Points on a hilly landscape, in no order, each with its height.
From any point a ball rolls to the lowest of the 2 points nearest to it. It stops when none of these is lower. Distance is the straight distance between rows; heights are no part of it.
Popun h=583: [-0.14  0.01  3.27  1.51  1.12 -1.85  0.46  4.00  0.80  3.24  1.52  1.57
  0.77 -1.33  0.99 -0.10 -2.99 -1.03 -1.11  1.25  0.24 -2.58  1.17 -1.76]
Disag h=292: [-0.94 -0.61 -1.73 -0.79  0.86 -2.92  0.29 -0.39  1.68 -1.45 -0.11 -0.48
  0.13  1.37 -0.93  0.61  3.39 -1.82 -1.87 -0.28 -3.70 -0.62  0.49  4.98]
fik h=556: [ 0.66 -0.59 -0.48  3.05  2.41 -4.67  0.00 -0.32 -2.60  2.58 -1.24  2.27
 -1.49 -0.38  1.46 -0.12  0.92  4.45  0.88 -0.20  0.63  0.16 -0.37  1.02]
sog h=187: [-2.10  0.37  0.39 -0.70  0.77 -0.85  1.38 -4.08 -0.42  0.30 -0.85  0.33
 -0.68  1.31 -0.22  1.04  0.68  0.51  1.23  1.85  2.33 -0.55  0.77 -3.50]
tuboz h=505: [ 0.64  0.87 -0.01  0.56 -0.38  0.78  0.50 -1.44 -0.34 -1.89 -0.96  2.44
 -1.91 -1.44 -1.63 -0.79  2.09  0.21  0.87 -2.90  1.18 -0.18 -1.80 -3.67]
nad h=535: [ 1.90 -0.18  2.47  1.26 -0.15  1.77 -0.73  0.54  1.35  4.67  1.75 -0.20
  0.57 -3.93 -3.08 -0.16  2.07 -1.18 -2.94 -0.88 -1.37 -3.04  0.80 -3.98]
luga h=587: [-0.06  2.51  0.48 -1.05 -2.99 -2.00  2.74 -4.00 -1.28 -1.94 -1.26 -0.27
  4.23  1.01 -2.77 -1.01  1.51 -0.61  3.90 -1.47  0.25 -1.07 -0.90  2.53]
Liri h=497: [-0.25 -3.15 -2.91  1.44  1.41 -2.79 -0.52  1.64  1.17 -0.03 -0.34  1.41
 -0.77  0.75  0.54  0.71  2.43  0.07 -1.77  0.35 -1.73  0.08  0.62  0.21]
tipa h=438: [ 5.29  1.14 -0.42 -0.04 -2.31  1.73 -0.92  0.78  0.71  3.72 -1.77 -1.14
 -0.59  0.30 -1.95 -2.00  2.12 -2.48  0.51 -2.27 -1.35 -1.52 -2.77 -2.71]
kuf h=417: [-0.15  0.50  0.18  0.80  1.77 -2.39  0.60  0.98 -3.53 -1.22  0.14 -1.79
  1.30  0.86  2.31  0.98 -1.85  4.75  1.07 -1.66  2.05  0.05 -0.65  2.55]
bubos h=486: [-0.70 -1.65 -1.57 -1.78 -0.16  2.43 -0.37  2.01  0.74 -5.23 -1.47  0.90
  0.81  0.67  0.85  1.17 -1.41 -2.77 -0.51 -1.28  1.28  0.01 -0.35 -2.89]
Bulu h=760: [ 2.46 -1.66 -2.04  1.94  1.55  1.77 -3.19  2.45  1.03  0.84  2.55  1.41
 -2.81 -4.81  0.22 -2.49 -1.39 -0.81  0.63  0.45 -2.46 -1.97  0.80  0.00]
Fet h=146: [-0.62 -1.21  0.08 -0.12 -1.98  1.05  1.03 -0.63 -3.42 -1.35 -0.11  1.33
  1.30  0.76  0.56 -0.19  1.17  3.96  4.30 -0.64 -0.27  2.56  0.92  1.64]
kuga h=384: [-1.78 -0.89 -1.88  1.79 -3.11  2.86 -0.53  2.25  2.33  0.99 -0.72  1.39
 -2.54  1.60 -0.54  0.15  0.38 -0.36 -0.90 -0.03  0.40  4.35 -1.66  0.67]
dapu h=526: [-1.28 -0.23 -0.53  0.54  0.42  1.88 -1.25 -2.73  0.89 -0.75  0.55  2.05
 -2.24 -1.12 -0.76  0.31  0.29  0.12 -0.41  1.42  0.47  2.24  1.19 -1.05]
gofe h=580: [ 2.31  2.81  0.27 -0.84  0.47  1.26 -1.71 -2.42  0.57 -0.21 -0.22 -0.70
  3.54 -0.57 -0.59  0.16 -2.54 -2.73 -3.23 -0.66  1.26  2.02 -2.55  2.78]
fut h=232: [ 1.05 -0.66  0.22 -0.02 -0.54  0.99  0.26 -0.53 -2.17 -0.70 -0.35  3.87
  2.55 -0.30 -0.45 -0.61  0.43  1.08  4.31 -1.76 -1.66  1.78 -2.32  0.96]
viba h=285: [ 0.61 -0.54 -1.02 -3.39  0.65  0.27  0.43 -0.18  0.42 -3.11 -1.86 -0.49
  1.38  2.46 -0.15  0.76  0.68 -4.70  1.94  0.64 -0.86 -2.64  0.09 -1.54]
bod h=226: [-3.18  1.46  2.47 -0.25  1.09 -0.64  0.05 -4.75  3.27  1.53  1.13  0.07
 -1.60 -2.15 -3.01  0.52  1.61 -1.70 -1.87  1.05 -1.71 -0.43 -0.16  2.17]
nusun h=350: [ 0.76 -0.46 -1.92 -1.75 -0.13 -1.05 -0.66  1.49  1.19 -1.45  1.48 -2.77
  0.16  0.12  0.30 -1.46  2.58  0.68 -2.54  0.51 -4.22  0.70  2.85  5.32]
gur h=588: [ 0.32  0.62 -2.63  1.79  0.09 -0.80 -0.29 -2.91 -1.03 -2.78 -1.57  1.28
  0.43  1.38 -0.78  0.49 -0.70  1.44  2.40 -0.42  2.01  2.88 -0.23  3.06]
vub h=564: [ 1.67 -2.82 -2.88 -0.12  2.61 -1.47 -2.37 -0.46  0.79  3.31  0.95 -1.10
 -0.25  0.62  2.97  0.79  0.44  0.04 -0.83  1.49 -2.57 -1.37  0.10  3.01]
Sasut h=498: [-1.36 -0.35  1.19 -0.60  1.88 -1.97 -0.16 -4.44  0.08  0.60  0.86  2.02
  0.55 -2.49  1.13  0.45 -0.37  0.76  1.73  0.06 -1.13 -0.03 -2.62  1.81]
Zaf h=734: [ 0.29 -1.29  2.79 -0.63  1.74  1.79 -0.86  0.88  1.39  2.49  3.10  0.44
  2.81 -4.63  2.42  1.49 -3.77 -0.13  0.34 -0.42 -2.38 -1.55 -3.05  0.00]
kibu h=542: [ 0.46 -0.75 -2.00  3.93 -0.10  0.74 -3.18  2.44  2.68  1.89  1.63  0.41
 -3.42 -2.60 -0.85 -0.61 -1.79 -0.47 -4.35  0.37  0.22  0.99  0.81  2.21]
zifun h=593: [-0.01 -0.29  1.32  1.82  1.05 -2.54  0.95  5.48 -0.40  2.10 -0.18  2.05
  0.78  0.92  2.65 -1.75 -3.44  0.59  0.38  1.45  1.82 -0.92  1.09 -1.65]
Bogom h=596: [-0.35 -1.62  1.13  2.90  3.63 -0.69 -2.14 -1.04  3.98  1.89  2.28  0.50
  0.47 -4.80  0.20  2.30 -3.41 -0.22 -4.03  1.17 -0.65 -0.16 -0.74  0.50]
sese h=341: [-1.00 -0.64 -0.36  1.10 -0.22  0.70  0.51  1.15 -3.29 -0.05 -0.81 -0.54
 -2.38  2.17  1.93  1.70 -0.22  3.78  2.40 -0.37  2.18  1.01  0.08 -0.88]
Kam h=202: [-0.92 -0.78 -0.23  0.51 -4.23  3.74 -0.12  1.99  2.46  3.75  1.05 -0.14
  0.66 -2.30 -1.26 -1.56  0.35 -0.71 -4.92 -0.58  0.50  2.29 -0.70 -0.48]
ked h=443: [-1.20 -0.86  0.94  1.37 -1.03  4.59 -2.24 -2.00  3.91 -0.16  2.05  1.59
 -1.96 -4.27 -0.95  1.08 -1.17 -1.22 -0.32 -0.44 -2.05  2.72 -2.11 -0.46]
mabu h=452: [ 2.38  3.04  0.75  2.23  0.22 -0.71 -1.35  2.00  0.13  3.20  2.19 -0.82
 -2.24 -3.20  0.82 -3.52 -2.42  1.33 -2.65  0.25  0.81  0.13 -0.12  1.73]
nep h=345: [-3.04 -1.20 -1.74  0.35 -2.11  1.28 -0.16  2.45  2.67 -1.44 -0.67  1.53
 -0.60 -0.05  0.35 -0.74 -1.89 -1.44 -2.81  0.00  1.14  1.26 -2.02  0.96]
pubo h=400: [-2.00  1.95  0.40  0.44  2.16 -3.28  1.34 -1.04 -2.23 -0.94  1.13 -3.67
 -0.89  1.02  2.08  1.10 -0.89  4.31 -1.78 -0.13  3.95 -1.80  1.43  1.15]
Vin h=189: [-0.24 -0.09 -2.56 -1.61 -0.23  0.18  0.14 -1.31  0.31 -2.11 -0.38 -0.94
 -3.06  0.94  1.25 -2.66  0.50 -0.82 -0.23  3.92  0.84 -0.77  3.38 -2.53]
vago h=601: [-1.43  0.66  1.32  1.01  0.68 -1.99  1.71  4.16 -1.46 -0.45  0.43  1.52
 -0.66 -0.25  2.00 -2.29 -2.64  1.86  2.64  2.00  2.24 -0.53  2.89 -1.32]
bafus h=485: [ 6.00 -1.08 -2.42 -0.07  0.25  0.63 -2.41  0.21  0.10  2.01 -0.08 -1.79
  0.85 -1.34 -1.16 -0.57  0.92 -3.23 -0.66 -1.96 -2.24 -3.64 -2.18 -0.80]
dur h=478: [-0.75 -2.12 -2.35  1.52  0.78  2.70 -2.16  2.58  2.82 -2.95  0.25  2.72
 -0.79 -2.04 -1.39  1.06 -1.08 -3.24 -0.18 -0.92 -1.94  0.72  0.09  1.40]
bar h=592: [ 0.06  1.72 -0.51 -0.12 -0.25  1.67 -1.08 -3.07  0.77 -2.43  0.00  1.20
  1.38 -0.27 -1.12 -0.45 -2.84 -1.35  0.53  0.40  1.15  3.62 -1.49  3.01]
Gif h=221: [-1.30  1.21 -0.37 -1.76 -0.49  0.96  0.97 -3.48 -0.58 -0.90 -0.07 -1.50
  0.84  0.53  1.08 -0.94  0.76  1.46 -1.82  0.60  2.35  1.21  0.10 -2.12]
bivi h=591: [ 0.29  3.35  0.67 -1.70 -4.46 -0.47  3.46 -0.81 -0.60 -1.95 -1.36 -3.06
  2.78  2.54 -2.54 -0.08  0.92 -0.22  3.12 -1.65  0.62  0.07 -1.23  2.98]
nofu h=224: [-2.97 -0.11  0.00 -1.43 -2.58  0.16  3.15 -2.00 -2.36 -3.11 -0.52 -1.27
  0.51  2.49  0.23  1.59  2.72  2.36  2.67 -1.86  0.91 -0.27 -1.51 -1.31]
nedid h=153: [-2.69 -0.87  0.38 -2.07  1.10  0.27  0.93 -5.88 -1.34  0.36 -0.87 -2.02
 -2.09  2.61  1.17  2.72  2.55  1.50  1.61  2.77  1.25 -1.26  0.30 -2.48]
Mebi h=450: [-0.54 -1.01 -2.49 -1.30  1.72 -5.01  1.58 -2.98 -1.69 -0.09 -0.95 -1.14
  1.78  1.51  3.26 -1.13  0.95  2.70  2.38  0.71 -0.04 -1.31 -0.80  2.45]
zasim h=571: [ 2.09  1.72  1.73 -0.54  1.88  1.11 -2.08 -1.37  1.30  0.45 -0.92 -1.20
  2.51  1.28 -1.42  2.43 -1.45 -3.21 -3.05  0.36  1.06  1.09  0.64  0.84]
lor h=359: [ 2.83 -2.08 -1.74  0.65  1.16  2.15 -1.44  0.40 -2.62 -1.34 -1.58  3.73
  1.51  0.26  1.37  0.63 -0.18  1.40  3.22 -2.72 -0.19  2.53 -2.55 -0.70]
lig h=465: [-0.56 -3.33  0.16 -1.51  1.21  3.09 -0.30  0.05  0.93 -3.72 -0.94  1.29
  1.43  0.08  1.07  3.31 -0.80 -2.56  0.84  0.47 -0.09  0.03 -0.38 -4.64]
funa h=543: [ 0.22  1.35  2.98  0.52 -0.92  0.04  0.52  1.64  1.00  4.13  1.49 -1.00
  1.61 -1.08 -2.39  0.24  1.20 -2.03 -2.49 -1.54 -3.06 -0.75 -0.58  2.60]
kebu h=127: [-2.11  0.61 -0.05 -1.51 -0.22 -2.47  2.96  2.33 -0.36 -1.83 -0.05 -2.09
 -0.37  1.79  1.02 -1.55  0.16  0.64 -0.92  1.88  0.98 -1.74  3.08 -1.70]
bilos h=423: [ 0.08  1.75  0.75 -0.28 -0.84 -0.16 -0.05  2.52  0.21  0.49  1.88 -1.15
 -0.79 -1.04  1.15 -2.89 -2.14  0.94 -2.41  1.26 -0.07  0.67  1.83  2.22]
botef h=223: [-1.10  2.14 -1.37 -2.31 -2.08  2.24  0.74 -3.66  1.24 -0.95 -1.36 -2.59
 -2.21  1.43 -0.78 -2.88 -0.43 -2.26  0.08  3.10  2.71 -0.82  1.50 -2.99]
zovop h=435: [-0.09  0.32 -0.20 -0.95  3.05 -5.03  1.51  0.22 -2.69 -0.68  0.32 -1.47
  2.36  0.84  2.95  0.39  0.23  3.07  1.58 -0.90  0.02 -2.95 -0.18  2.94]
Zomov h=301: [-2.02 -0.64 -0.19  0.16 -1.02 -0.63  2.59  3.02 -1.56 -1.37 -1.51 -1.39
  0.01  4.14  1.56  1.23 -0.57  2.51  3.00 -1.34  1.63  0.48 -1.57  0.30]
rit h=373: [-0.90 -0.10  1.75  0.08  0.59  1.66 -0.19  2.02 -3.73 -0.82  1.65 -1.49
 -2.29  0.33  2.54  1.41  0.04  4.04 -0.12  0.40  0.65  0.55  3.54 -2.21]
mafes h=682: [ 2.32 -0.38 -1.96  0.74  0.84  0.58 -1.75  3.23  0.22 -1.24 -0.03  3.08
 -1.98 -2.35  0.61 -4.27 -0.67 -0.05  3.13  0.32 -1.77 -0.34  1.99  0.48]
teged h=581: [ 0.60  2.98  2.80  0.30 -2.54 -0.92  1.82 -2.20 -2.19  1.27 -0.16  0.84
  2.00  0.34 -3.98 -0.60  2.19  0.24  2.50 -1.48 -0.52  0.22 -0.77  0.89]
lom h=488: [ 3.53  1.44  1.16  1.46 -0.44  1.74 -1.14  0.57  1.30  5.17 -0.75  0.08
 -0.39 -1.49 -3.18 -0.94  2.57 -1.62 -2.92 -2.22  0.53 -1.25 -1.14 -2.79]
tigu h=250: [-1.51  1.19 -1.95 -3.27 -3.00  3.32  1.10 -4.67  0.36 -0.93  0.81 -2.63
 -1.18  0.16  0.45 -2.48  1.42  1.16 -2.09  1.80  2.25  1.38  1.05 -1.67]
Mige h=123: [-2.78  0.63  0.53 -1.76 -1.02  0.01  1.21 -3.95 -1.57 -0.09 -0.24 -3.46
 -2.02  3.75  0.03  2.08  2.08  0.61  2.91  2.24  0.16 -1.18  2.04  0.53]
Mibo h=517: [-0.02  1.02 -0.66  0.48  1.16 -2.53  0.07 -3.17 -1.12  0.48  1.27  1.41
  0.94 -2.05  1.07 -2.42 -0.18  2.34 -0.49 -0.14  0.59  1.12 -0.57  1.39]
daf h=261: [-4.41 -0.39  0.11 -1.67 -3.33  0.30  3.63  1.46 -1.19 -0.37 -0.12 -2.92
 -0.39  3.43  1.95  1.18  0.42  2.40  1.46 -0.04  1.61 -0.76 -1.13 -1.17]
lil h=569: [ 0.57  1.12  3.24  2.19 -0.47 -0.58  0.26 -0.15 -1.30  2.45 -0.19  2.64
  0.61 -0.29 -3.14  0.69  2.63  0.60  0.57 -1.59 -0.93  1.64  0.65 -0.22]
Tak h=599: [-1.59 -2.00  0.55 -0.78  0.61  3.15 -0.94  1.13 -0.37 -1.93  1.12  2.43
  0.75 -0.17  1.57  1.45 -0.26  0.23  1.05 -0.45 -2.30  2.55  0.36  0.92]
mer h=519: [ 4.09 -0.30 -0.74 -0.71 -0.47  0.38 -1.50  0.92  0.81  1.50 -0.23  0.35
  3.13 -1.60 -2.25 -0.25 -1.00 -4.59 -0.36 -1.84 -3.09 -2.68 -1.69  1.42]
Sov h=434: [ 1.06 -1.61  2.60 -1.84  1.76  4.11 -0.39 -0.74  1.51 -3.35 -0.68 -1.05
  0.57 -2.02  1.84  3.46 -2.61 -1.33  1.19 -0.46 -0.90 -0.10 -1.68 -5.34]
Galir h=236: [ 3.97 -0.81  1.01  0.39 -2.16  0.56 -0.49  6.24  0.81  3.19 -0.77  0.16
  2.46  0.65 -0.26 -1.87 -2.36 -1.43 -3.90  0.65  0.94 -0.15  1.50 -2.50]
Zamoz h=188: [ 2.43 -0.89 -1.35 -0.67 -2.58  0.45 -1.10  3.76  2.09  3.11 -1.79 -1.99
  0.84  2.34  1.21 -1.40 -1.79 -1.36 -3.26  1.60  1.03  1.23 -0.59 -0.11]
Makan h=474: [-2.45 -1.58 -1.10 -2.08  2.52 -1.96  0.65 -3.48 -0.57 -0.92  0.83  1.04
  2.24 -0.03  3.24  0.87 -0.56  0.87  1.62  0.32 -0.13 -0.77 -2.85  2.35]
Dil h=430: [-1.41 -1.80 -2.14  1.50 -1.98  1.41 -0.65  2.92  0.35 -2.32 -0.87  1.89
 -2.94  2.40 -0.31  0.21  1.73  0.74  1.52 -0.12 -1.78  3.33  0.77  1.02]
davu h=190: [-0.37  2.04  0.36 -1.44  0.51 -2.11  2.23 -2.47 -3.35 -3.05 -0.59 -4.34
  2.29  2.69  0.51  1.99 -0.53  1.08  2.54 -0.04  3.87 -2.51  2.42 -0.97]
Zun h=200: [-4.11  1.83  1.05  0.70  0.24 -1.27  0.83 -0.25  2.82  0.08  0.72 -0.74
 -2.95 -0.28 -1.60  0.07 -0.43 -2.23 -1.66  1.28 -0.36 -0.69  0.60  1.82]
Kepum h=299: [-1.98 -3.84 -3.07 -0.77 -4.03  2.67 -0.28  2.50  3.60 -1.45 -0.52  0.95
  2.12 -1.20 -1.62 -0.34 -1.49 -3.78 -3.28 -0.95 -0.82 -0.73 -2.09  0.34]
guni h=389: [-2.27  1.70  2.28  0.41  1.41  0.42 -0.75 -0.98 -2.05 -0.39  2.07 -2.38
 -3.03 -0.33  1.45  1.58 -0.97  3.76 -2.12  0.55  2.37  0.59  2.20  0.55]
gego h=225: [-0.61  0.66 -0.56 -0.40  0.29 -1.12  2.18 -0.97 -0.12 -1.02 -2.95  0.63
 -0.59  2.24 -0.93 -0.18 -0.32 -1.59  1.08  1.24  2.94 -2.17 -0.78 -4.16]
bol h=136: [ 1.88  2.10  1.01 -0.48  2.95 -2.34 -0.45 -3.27 -2.19  0.69 -0.51 -1.08
  0.38  1.34  0.02  0.70  0.54  0.30  1.35  1.42  0.22 -1.22  2.17  0.62]
besib h=124: [ 0.07  0.28 -0.95  0.07 -4.35  1.68  0.15  3.28  2.52  3.90 -1.06 -2.42
  0.52  1.20  0.33 -2.22 -0.10  0.98 -4.45 -0.49  2.19  1.99 -2.15 -0.33]
Sobop h=170: [ 1.95  2.23  0.78 -0.85  0.94 -1.87  1.00 -3.74 -3.33 -0.58 -1.20 -2.80
  2.48  1.91 -0.73  1.37 -0.73  0.27  3.98  1.16  2.17 -0.98  3.25  0.49]
ged h=555: [-0.75  0.92  2.56  1.10 -2.38 -0.72  0.51  0.15  0.07  4.80  1.48  1.35
  0.36 -0.83 -2.21 -0.45  2.71  0.46 -0.79 -1.76 -2.85  1.23 -1.74  2.28]
mur h=578: [ 0.87  1.20 -1.38  3.16 -1.21 -2.78  0.38 -1.01 -0.72 -0.31 -2.11  0.33
  0.34  1.07 -1.82 -1.64 -0.22  3.55  2.16 -0.23  3.20  3.22 -0.30  3.26]
fozu h=560: [ 1.70 -0.52  0.95 -0.44  1.13  1.30 -1.28 -1.55  2.22 -0.53 -0.81  0.36
  2.26 -0.85 -2.44  1.98  0.39 -3.40 -3.07  0.19 -0.70 -0.25  0.44 -2.70]
Nosu h=548: [ 1.91 -0.21  0.46 -0.34  1.84  1.39 -1.93 -4.13  1.39 -1.73  0.26  2.62
  2.36 -2.35 -2.57  0.50  0.90 -1.72 -2.88  0.65 -0.47  2.45  1.69 -1.87]
kesuk h=619: [-0.03 -1.69 -1.70  0.72  4.90 -2.10 -2.97  0.61  1.47  1.42  1.89 -0.48
  0.05 -0.63  3.60  1.01 -2.74 -0.30 -1.64  2.07 -1.07 -2.50  0.79  3.88]
gim h=211: [-0.59  0.18  0.94 -2.31  0.15 -0.63  3.05  0.14 -2.98 -1.94 -1.24 -2.36
  2.08  3.71  1.21  2.19 -0.32  0.63  2.81  0.53  2.71 -1.94  0.34 -3.09]
lebot h=178: [ 0.36  0.16 -1.56 -2.20  0.23 -0.88  0.52  0.58 -1.68 -1.68  0.44 -2.51
 -2.11  0.50  2.01 -1.89  1.78  1.09 -0.27  1.69 -0.83 -1.14  3.48 -1.39]
patak h=457: [ 1.61 -0.15 -1.60  1.94  1.64 -0.09 -1.50 -1.41 -2.46 -2.06 -1.50  2.62
 -2.70  0.11 -0.36  0.55  0.93  1.56  2.58 -2.24  0.72  1.11 -1.79 -1.38]
dozu h=68: [ 0.16  1.81  1.35 -1.73  0.50 -1.73  0.33 -2.37 -2.20  2.61  0.61 -3.32
 -2.85  1.92  0.33  0.01  2.54  0.84  1.64  2.71 -1.63 -1.12  3.39  1.78]
kab h=572: [-1.20  0.65 -0.39  2.89  1.94 -0.32 -2.46 -0.43  1.97  1.41  0.93  0.88
 -1.85 -2.91 -0.14  0.57 -2.10  0.48 -4.27 -0.76  1.85  0.89 -1.88  0.93]
Duda h=557: [-1.82 -0.44 -1.69  0.68  0.63  2.96 -1.30  1.49  0.50 -4.65 -0.28  2.62
 -1.09 -0.05  0.11  1.13 -2.05 -0.95  1.24 -1.55  0.26  2.63 -1.79  2.59]
Mavid h=509: [ 0.93 -0.45 -1.17  0.04  0.67  0.83 -0.40  0.38 -0.23 -3.75 -2.13  1.11
 -1.18 -0.57 -0.72  0.84  0.52 -2.24 -0.23 -2.47  1.23 -1.29 -2.12 -4.92]
Vesuv h=566: [ 2.61  0.14  1.71  1.05  0.95 -0.35 -0.74  1.99  0.63  1.96  1.52  0.84
  0.66 -3.23 -1.44 -0.53 -0.68 -2.61 -0.81  0.03 -1.37 -2.82  1.28 -2.91]
dav h=398: [ 0.30 -0.38  2.64 -1.01  1.96  2.71 -0.64  0.10 -1.34 -1.69  1.58 -0.82
 -0.46 -0.74  1.65  2.47 -1.38  0.24  0.53  0.22  0.06  0.24  1.64 -3.30]
butad h=258: [-1.64  0.70  0.75  0.81  0.86 -1.89 -0.45 -2.20  1.53  0.07  0.73  0.60
 -0.98 -0.05 -3.11  1.60  3.25 -1.36 -1.75 -0.55 -3.42  0.59  0.98  4.43]
mipi h=309: [ 1.59  0.97 -0.59 -3.25 -1.09 -0.98  1.90 -0.05 -0.78 -0.30 -1.76 -3.89
  0.41  3.94  0.63 -0.36  1.18 -2.19  1.82  0.38 -0.58 -3.41 -0.10 -1.45]
Koli h=394: [-0.95 -0.56 -0.18  2.06 -1.88  3.01 -1.55  0.74  3.22 -0.12  0.64  2.98
 -1.53 -3.03 -2.56 -0.86 -0.49 -2.75 -1.69 -0.46 -1.33  2.50 -0.90  0.78]
Nuru h=626: [-1.49 -2.04  1.14  2.03  3.45 -0.74 -1.81  0.45  2.04  1.64  2.61  1.15
  0.08 -2.63  0.85  2.31 -2.03 -0.50 -0.87  0.79 -2.51 -1.47  0.06  2.29]
nemer h=360: [ 1.72  1.03  1.36 -0.37 -1.06 -2.07  1.41  4.13 -0.18  2.18 -1.30 -2.65
 -0.31  2.40 -0.37 -0.89  0.21 -0.54 -0.22 -1.28 -0.38 -2.18 -1.63 -0.68]
mezi h=597: [ 1.66  1.55  0.49 -2.09 -4.01  0.38  2.24  2.71 -0.75 -1.95 -1.89 -2.83
  2.05  3.10 -1.15 -1.19  1.13  0.20  1.84 -1.53 -0.46  0.74 -1.83  0.65]
Lesad h=396: [ 4.68  1.45  0.16  0.11 -1.04  0.35 -0.34  3.50 -0.57  0.12 -1.75 -0.90
  0.35  0.72 -1.19 -0.17 -0.42 -2.13  0.55 -3.21 -0.68 -0.92 -3.03 -0.26]
Sesov h=634: [ 1.45 -1.51 -0.69 -0.53 -0.35 -0.03  0.38  3.13 -1.72  0.72  0.43  3.42
  0.56 -1.54  2.55 -3.60  0.67  1.64  2.65  0.48 -1.38  0.50  1.57 -2.40]
Nuzof h=397: [-0.49  0.23 -0.77 -0.95 -0.43  1.21 -0.73  1.07 -0.34 -0.97  1.85 -2.44
 -1.51  0.30  0.51  0.23  0.36  1.18 -2.40 -0.06 -1.67  2.10  2.04  2.88]
felu h=259: [ 0.40  0.00  0.98 -2.02  1.64  0.52  0.58 -1.24  0.14 -0.21 -1.95 -1.07
  1.39  3.12  0.42  3.02 -1.52 -3.35 -0.02  1.33  1.81 -1.02 -0.98 -3.03]
rer h=334: [ 1.40  2.78  1.59 -1.52 -0.73 -2.54  2.32  0.88 -0.69  2.60 -1.20 -4.22
 -0.22  3.27 -0.13 -0.56  0.85 -0.24  0.30  0.81  1.02 -2.86  0.46 -0.93]
vegi h=191: [-3.03 -1.71 -0.10 -0.75 -2.65  0.63  1.79 -2.14 -3.09 -4.75 -0.15  1.25
  1.50  1.20  0.18  1.34  2.90  3.53  3.92 -1.97 -0.14  0.88 -0.54  1.35]
Mumif h=568: [ 0.28  0.31 -1.57  4.39  0.97 -4.54 -0.10 -0.66 -1.41  1.15 -2.25  1.85
 -1.36  1.03 -1.01  0.02  0.92  4.62 -0.21 -1.59  3.12  2.61 -1.52  1.79]
mol h=639: [-0.98 -1.56  1.83 -0.82  2.30  2.80 -1.26 -0.19  0.21  0.28  1.78  1.94
 -0.07 -1.87  2.13  1.36 -2.00 -0.12  4.68  0.21 -2.96 -0.26 -0.80  1.01]
momag h=533: [ 0.77  1.20  2.56 -1.59 -0.85 -0.13  0.34 -0.23  1.82  1.46 -0.31  0.29
  3.14 -1.01 -2.11  0.70  0.57 -4.61 -0.51 -1.15 -2.12 -2.34 -2.13  0.43]
Kat h=611: [-1.07 -0.23  1.26 -0.68 -0.56  0.09  2.19  5.03 -1.67 -0.68  0.91  2.62
  0.86 -0.72  0.67 -2.43 -0.80  0.74  3.58  0.81 -0.60 -0.32  3.22 -2.18]
fab h=472: [-0.94 -0.35 -0.67  1.74  0.25 -1.09  0.23  2.11  0.35 -0.53 -0.43  0.91
 -1.97  1.03 -1.16  0.76  2.93  1.14 -1.54 -1.08 -0.78  0.91  1.65 -0.11]
fako h=496: [ 1.30  0.98  0.06  3.05  0.10  0.60 -2.57  2.14  0.41  2.89  2.50  1.23
 -3.97 -3.11 -0.41 -2.60 -0.89  0.63 -1.37  0.22 -0.81  1.22  1.23  0.87]
zuru h=536: [ 1.48 -0.04 -1.84  2.39  1.89 -4.77  0.00 -2.04 -1.13  1.69  0.21  2.08
 -0.65 -1.68  2.06 -3.37 -0.94  3.92 -0.72  0.79  2.22  0.54 -1.03  1.22]
Sivur h=253: [-0.90 -1.09 -0.20 -0.17 -3.05  1.75 -0.40  3.50  3.41  0.77  0.72 -0.14
  1.59 -1.96 -2.49 -1.16 -1.21 -3.15 -5.14  0.01 -1.11  0.16  0.49  1.21]
Sido h=518: [ 0.83 -4.27 -1.47  0.25  1.68 -2.78 -0.24  1.91  0.14  3.03 -0.42  0.84
  0.37  2.20  1.96  0.64  2.38  0.16 -0.34  2.06 -2.47 -0.18  2.18  0.64]
Kiruv h=689: [ 0.92 -1.24  2.36 -0.80  1.08  3.79 -1.66  0.26 -0.39  1.13  2.79  1.45
  1.37 -4.73  1.79  1.20 -1.87 -0.42  3.20 -2.03 -3.53 -0.64 -2.93  0.39]
kika h=166: [-4.52  1.02  0.19 -0.33 -0.61 -2.48  1.80  1.49  2.40 -1.32 -0.69 -0.71
 -2.16  1.22 -1.17 -0.65  1.50 -0.31 -2.68  1.35  2.09 -1.92  1.57 -1.89]
Meso h=495: [-1.22 -1.83 -0.52 -0.28 -2.09  3.47 -1.23 -3.26  1.65  1.47  2.21  1.81
 -2.48 -2.37  0.79 -0.51  1.00 -0.20  1.09  0.55 -1.77  1.43 -1.81 -1.29]
ren h=241: [-1.83  0.60 -1.00 -0.41 -0.92 -1.65  2.83 -0.52 -0.24 -1.24 -3.40 -1.88
  0.80  4.80 -0.25  1.00 -0.57  0.59  0.93  0.37  4.97 -1.12 -0.36 -1.91]
Rotif h=537: [ 0.93  0.52  1.25  0.57  1.50  1.28 -1.32 -4.78 -1.24 -2.37  0.08  2.31
 -0.35 -1.10 -2.66  0.48  1.35  1.01 -0.41  1.99  0.75  3.47  4.13 -1.14]

For each start below, name the point where the ball stops.
kesuk: besib
kuga: besib
Bulu: kebu
mipi: dozu
kab: kebu
sese: Fet
Disag: kebu
bar: Koli
Kiruv: Koli
